A landscape with many valleys, sampled at points; each row gives a point and its height.
A ball rolls from a point to whichever of its 2 nearest points has the largest drop for the distance, and stops where none of them is lower. Distance is the straight distance between rows; heights are no part of it.
k373: [ 78 101 116  70 102 128 111 119 111 136 122  82 111 161 128 148 106 138
 157 116 146  85]  h=37.6
k671: [ 97 115  96  72  95 175 108 134 112 143  67 158 122  89 134 146 131 120
 183 104 139  77]  h=42.6
k779: [147 126 152 135 109 166 146 133 132 126 127 115 149  95 156 132 137 166
 131 143  29 110]  h=57.9
k238: [186 118 153 158 142  98 192 163 140 134 126 183  91 125 163 103 102 118
 102  95  84 167]  h=39.7
k364: [124 132 117 119  80 147 152 175 118  89 134 131 158  98  92 111 132 124
 178  93 198 170]  h=29.4
k429: [154  99  96  87 131 146  88 136 121 155 132 105 124  92 142 149  99 165
  79 120 121  79]  h=47.6
k367: [ 91 130 149 109 113 111 142 134 124 112 116 111 155 153 140 155 111 135
 194 124  80 155]  h=32.5
k643: [140 146 163 143 138  94 158 139 154 133 174 115 123 154 134 127 114 147
 105 146  46 167]  h=25.3
k814: [113 118 162 111 119  72 163 121 132 120 122 109 110 176 156 137  84 133
 156 130  99 151]  h=28.8
k504: [ 63 136 117 102 142  90 131 104 131 128 100 139 120 186 133 145 109  94
 177 125 142 146]  h=67.9
k50: [126  78 120 121  86 147 159 126 100 113 138  69 140 113 149 113 104 145
 136  94 112 145]  h=53.1
k79: [ 96 149 109 161 135 120 111  88 138 116 169  87 146 162  91 116 151 103
 111 147 184 151]  h=37.4
k772: [101 126 126 109 115 104 121 132  88 161 137 146  94 154 117 123 102  94
 145 130 178  71]  h=43.7
k11: [ 73 148 101  75  81 149 112 177 138 105 105 154 131 112  75 134 165 109
 194  94 179 142]  h=24.6
k851: [107 150  73 141 178 114 108 104 169 122 115 128 165 147 135 137 114 150
  96 120 117 196]  h=70.1
k468: [113 112  81  79  95 170  92 147 149  94 105  80 159  84  94 134 154 165
 137  96 168 163]  h=29.3
k799: [176 155 163 143 154  78 124 157 148 141 217 113 104 147 103 117 111 146
  79 141 117 152]  h=29.5
k633: [ 82 112  71 118 117 177 138  97 125 128  76 136 136 109 131 113 151 115
 131 112 148 132]  h=31.6
k794: [139 121 138 159 138  81 179 138 144 115 153 108 140 160 147 115  87 146
 108  95  67 199]  h=32.3
k738: [ 72 171  83 112 115 142 108 145 152 102 120 143 153 135  74 133 180 114
 168 113 177 180]  h=22.1
k359: [185 156 136 140 178  72  76 128 167 140 159 151 132 141 121 168 120 131
 109 152 143 133]  h=53.2
k647: [147 102  86 125 118 151 160 157 130 164 132 148 154  81 154 106  82 134
 124  84  61 132]  h=43.9
k224: [134 172  89 136 113 174 129 173 151 109 118 168 173  70  66 109 179 118
 143 111 216 177]  h=16.0
k430: [123 168 125 164 155 121 131 155 127 163 151 170 142 125 118 121 128 109
  87 142 114 112]  h=22.5
k617: [163 136 124 122 180 112 123 120 170 154  96 168 118 109 179 152 115 169
  87 138  46 139]  h=43.6
k303: [ 86 151 102 177 133 160 167 121 115 135 100 181 157 126 116  85 159  68
 148 107 164 161]  h=65.9
k493: [116 164  82 171 139 163 161 156 130 154 137 175 192  88 111  84 129 116
 113 103 116 155]  h=14.6
k910: [112  96 136 146 115  98 175  97 103 122 138  91 105 173 151  99  93 115
 108 114 126 148]  h=22.9
k555: [164  84 153 106  78 144 118 179  85 100 170  63 129  95 104 116 118 161
 125 117 159  99]  h=52.8
k939: [ 66 158 100 176 115 153 170 128  98 164 158 139 143 142 113  79 134  90
 127 128 113 121]  h=28.2
k480: [130 123 164 109 124 148 115 107 123 132 107 109 126 123 160 158 138 160
 114 161  67  69]  h=59.0
k954: [169  87 114 133 137 124 140 129 125 111  86 127 113 109 165 133  99 136
 106  96 136 154]  h=53.4
k559: [143 143 201  84 115  77 164 158 126 178 139 156  71 165 154 134  79 130
 147 141  58  88]  h=40.8
k500: [148 148 196 151 128 120 151 111 132 134 187 109  85 156 125 120 143 137
  92 171  57 123]  h=31.7
k322: [107 118 113 113 133  96 147 121 106 116  83 160 104 160 136 124 105  89
 166  92 178 154]  h=67.4
k301: [162  95 145 101 137  86  96 121 131  94 104 116  95 157 122 159 109 125
 150 125 205 126]  h=49.8
k131: [148  95 175 142 128 125 135  81 122  97 105  99  99 140 171 144 152 136
 110 168  93 102]  h=60.0
k886: [166 103 195  90 117  99 120 115 119 145 149  92  55 160 159 141 104 158
  96 154 105  65]  h=33.4
k520: [169  76 124 123 114 166 123 115 123 131 114 101 117  76 155 110 134 169
  76 120  99  92]  h=49.3
k762: [116 131 160 103  88 133 135 163 111 102 115 143 154 106 126 149 124 129
 214 130  93 118]  h=34.4
k276: [123 146 191 127 119 116 164 149 120 165 134 172 105 138 152 134 119 119
 147 145  41  91]  h=39.0
k138: [ 78 129 150 144  96 152 114 104  97 123 162  84 134 149  93 118 159 115
 143 163 164  85]  h=17.8
k299: [ 83  89  85 101  85 187 141 118 111 150 130  75 160  90 133 107 119 150
 141 100  70  90]  h=35.5
k63: [163 102 198 154 101 117 154 107  97 118 162  94  55 156 140  93 140 132
 102 151 128  85]  h=25.5
k839: [134 137 159  89 152  61 165 137 136 182 138 150  63 186 169 139  70 130
 103 118  76 119]  h=43.8
k775: [158 130 120 104 133 113  98 176 114 132 108 188 120 107  99 145 115  93
 169 103 220 131]  h=28.4
k899: [104 150 107 149 138 106 145 156 111 137 106 196 136 139 106 101 130  74
 150  99 189 164]  h=66.7
k991: [126 125 102  75 157 113  75 112 168 125  95 116 143 145 150 180 103 168
 126 123 121 147]  h=36.5
k845: [160 106 136 126 150 149  78 105 157  84 104  66 176  98 144 149 152 199
 102 137  98 131]  h=36.8
k554: [160 136 109 143 152 134  94 135 133 105 105 164 141  94 105 137 148 111
 132 133 203 141]  h=33.0
k422: [175  94 196 112 113 129 168 116 117 148 144 113  34 145 168 106 123 148
  99 141  67  86]  h=29.6
k582: [149 183 155 186 167 125 148 140 156 133 145 171 147 124 133 119 159 129
  96 160  70 144]  h=29.1
k731: [161 160 145 116 131 111 135 184 123 166 206 129 120 116 102 121  97 163
  81 131  81 118]  h=33.9
k446: [159 120 132 121 162  84 169 154 146 172 122 180  86 146 167 128  61 131
  99  87  61 147]  h=44.7
k970: [113 179 155 164 172  95 114  85 152 142 128 160 132 182 141 155 150 109
 139 186  94 111]  h=67.1
k687: [ 92  93  66 114 107 211 117  94 120 145 102  89 154  93 131 109 148 149
 105 116 131  84]  h=34.0
k168: [ 88 114  80 121 134 164 144  93 115 169 116 131 126 129 157 108 104 117
 107 106  83 107]  h=31.8
k344: [ 79 182  67 146 147 151  92  94 148 137 142 129 148 153  76 123 179  91
 132 142 185 135]  h=33.1
k448: [164 168 158 146 185 112 129 123 168 169 128 193 103 136 155 127 144 131
  73 155  59 127]  h=36.1
k988: [131 136 143 164  75 149 183 155 107  88 145 109 169 101 109  84 137 102
 180 118 150 177]  h=33.5
k781: [116 103 109 121 131  99 156 121 105 166 170  99  80 155 140  96  69 125
  78 101 124 118]  h=16.9
k783: [146 115 176 152  83 145 162 165  90 101 116 157 149  85 128 112 137 114
 192 126 113 112]  h=36.2
k811: [175  68 163  89 112 102 100 142 100 106 130 116  81 118 116 140 114 125
 145 127 203  84]  h=50.8
k848: [106  93 111 135 115 142 123  68 112 118 135  63 103 158 136 112 141 117
  96 146 159 100]  h=40.1
k666: [156 119 161 104 133  68 120 118 121 155 175 100  75 181 132 136  80 136
  97 147 129  98]  h=36.6
k380: [121 160 106 126 161  94 121 153 120 187 186 165 110 155 115 120  83 116
  81 127 122 116]  h=17.3
k761: [ 78 117 116  70 107 171 120 125 116 153 126  82 148 132 136 151 123 154
 158 128  90  78]  h=36.7
k486: [184  94 142 130 137 134 126 118 119 133 112 133  78 106 168 125 115 140
  78 130 118 104]  h=51.1
k76: [124 124 117 157 114 112 175 149 128 100 137 119 163 130 137 105 102 117
 151  83 107 218]  h=38.4
k985: [139 136 173 158 120 138 135 130 132  90 153  88 165 113 129 140 144 171
 134 157  58 154]  h=56.4
k888: [132 164  79 161 169 144 108 113 170 108 107 151 184 105 114 127 149 144
 111 138 142 183]  h=72.0
k456: [153 146 153 130 174  89  80  82 159 150 107 151 109 168 162 173 139 124
 123 180 125  92]  h=64.9
k547: [156  81 154  95  96 133 112 154 101 104 119  98 122 104 139 152 109 152
 148 108 143 102]  h=51.8
k819: [181 148 121 135 181 101  82 141 161 146 119 174 138 107 146 165 110 153
  99 132  98 132]  h=49.4
k975: [ 57 152  84 128 136 161 142 105 109 168 101 167 140 131 125 100 129  93
 129 115 129  99]  h=29.8
k442: [151 109 157 157 101 139 153 133 115 101 146  99 127 108 134 111 130 142
 117 131 109 139]  h=54.7
k163: [116 137 106 122 141 153 101 109 154 127 146  83 176 117 116 139 143 187
  98 149  83 140]  h=31.3
k824: [113 150 148 189 132 147 153 108 109 106  97 170 133 129 130 110 181  88
 158 159 160 134]  h=64.5
k136: [110 147  94  92 109 130 102 181 124 131 130 165 119 110  59 127 148  91
 166  97 233 133]  h=26.0
k386: [ 71 167  59 138 129 157 130 129 127 152 168 129 162 121  84  99 137 103
 110 122 177 135]  h=30.2
k423: [188 106 139 141 142 153  79 104 147 107 111 107 143  88 136 147 169 160
  82 172 145  77]  h=46.9
k257: [120 121 121 110 135  89  81 102 149 115 117 124  96 182  87 156 140  92
 172 140 220 131]  h=48.4
k458: [159 112 163 141 137  88 173 163 104 149 136 175  76 135 148 103 100 102
 114 106 126 122]  h=35.6
k810: [156 136 117 137 126 122 177 178 129 169 197 136 100 110 129  84  97 138
  71  94  58 143]  h=37.5
k541: [178 155 129 144 160 103  43 138 161 149 183 105 140 125  84 175 140 149
 127 170 161  95]  h=56.2
k721: [ 82 146  78 137 168  88 128  90 146 143 107 139 136 179 133 133 121 104
 121 113 143 176]  h=68.7
k338: [132 145 195 144 107 120 152 174  84 146 138 176 119 109 125 117 130  99
 163 155 104  79]  h=37.7
k515: [ 98 149 134 127 113 170 111 128 117 109 134 107 169 110 106 129 156 137
 146 154 127 118]  h=11.6
k220: [ 84 133 139 136 126 131 131  80 151  94 106  90 158 163 157 152 135 137
 152 145  73 149]  h=36.0
k319: [132 118 108  63 149 101  35 111 168 106 114  74 131 162 118 188 122 165
 139 129 159 138]  h=34.1
k214: [ 71 163 130 108 110 152  99 132 146  99 112 125 160 147  93 158 170 130
 196 136 141 148]  h=17.9
k457: [156 109 100 151 116 141 195 147 142 170 150 142 118  96 154  87  91 126
  96  81  19 156]  h=41.1
k853: [ 96 131  90 138 146  93 146 122 103 167 157 144 105 170 118 105  81  94
  87  99 158 141]  h=11.4
k443: [141 118 106 107 133 129  60 113 146 132 130 114 108 128  91 158 167 111
 135 134 216 106]  h=46.6
k23: [126 113 179 146 103 127 113  97  93 127 176  75  95 159 107 116 151 126
 113 181 149  53]  h=21.7
k743: [151  98 139 112 137 156  64  92 134 112  78 111 128 114 140 153 170 131
 136 161 169  66]  h=49.5
k669: [174 127 180 170 132  71 164 144 134 103 150 145  91 140 124 100 123 106
 110 137 145 159]  h=30.3
k578: [122 131  85  67  87 173  98 173 143  95  93 144 145  66  94 149 155 147
 187  81 162 151]  h=26.2
k679: [ 91 141 136 163 135 126 141  83 133 107 142  87 148 180 122 129 151 120
 131 160 121 157]  h=40.7
k291: [134 107 191 158 113 125 151  89 107  58 103  83 129 148 158 131 154 120
 150 153 120 138]  h=61.3
k980: [137 140  99 127 109 160 134 140 143  81  81 149 137  86 103 119 177 116
 160 105 209 176]  h=23.6
k320: [103 114  94  88 149 128  93  96 151  96  64 118 129 150 136 165 132 133
 150 118 147 165]  h=39.2
k931: [ 85 108 124  86 103 152 118 127  78 159 104 146  99 108 141 132 122 104
 157 131 148  51]  h=43.1
k933: [108 121  99 117 141 128 100  97 119 156 123 134 111 139 120 139 129 105
 115 135 177 102]  h=44.8
k658: [207 155 183 169 153  86 133 143 139 134 178 147  76 140 117 121 132 116
  84 159 124 134]  h=20.7
k972: [167 143 155 132 180  84 101 113 149 126  73 199 107 144 177 178 124 111
 134 145 118 120]  h=62.4
k883: [174  95 150 119 127 112 137 157 114  91  82 164 138  84 157 146 108 130
 164 100 128 154]  h=55.8
k601: [122 111 123  91 121 151  97 121 129 111  58 142 126  98 142 156 135 130
 164 112 163 121]  h=41.6
k726: [ 62 130  66 128 108 143 160 126 117 136 165  93 151 136  97  87 108 110
 135  84 157 164]  h=28.0
k965: [131 114 148 175 103  98 192 140  99  96 123 135 133 135 135  90 119  98
 160 101 152 187]  h=38.2
k402: [120 182  96 156 125 146 136 191 122 130 156 171 189  92  80 105 143 112
 137 108 169 160]  h=8.3
k656: [137 173 107 169 149 170 127 114 155 126 169 110 192  94 107 119 164 161
  74 168  95 139]  h=25.2
k154: [134 123 172 155 106 145 125 104 117  79 107 113 123 135 121 130 170 109
 169 176 160 114]  h=62.7
k277: [107 165  99 176 129 193 147 130 128 152 144 155 189  72 116  96 163 135
 101 149 101 109]  h=19.0
k12: [119  68 151 100 111 116 128  94 101 117 116  67  92 172 140 128 115 136
 132 130 157  90]  h=38.6
k454: [194 121 146 150 132 161 103 142 155  93 136  94 176  68 128 139 161 191
  83 159 111 123]  h=42.4
k621: [133 104  72  89 142 137 127 152 125 162 137 136 134  85 146 126  68 152
  93  89 105 119]  h=45.9
k488: [ 85 149 139 172 151 130 127  81 127 133  90 168 133 155 147 137 159  88
 147 165 115 110]  h=66.1
k478: [ 81 142  86 166 104 155 182 125 109 141 181  92 180 123 114  78 127 127
 112 116 108 169]  h=24.7
k812: [169 120 149 134 154 117 111 132 136  92  49 187 130 120 164 171 139 106
 163 130 154 149]  h=59.1
k654: [110  98  84  60 129 146  57 114 154 115 113  71 135 128 101 157 139 168
 120  99 179 131]  h=32.1

Where does a ball stop that starts at each point below?
k456 | k658
k423 | k402
k291 | k515
k555 | k515
k743 | k515
k359 | k853
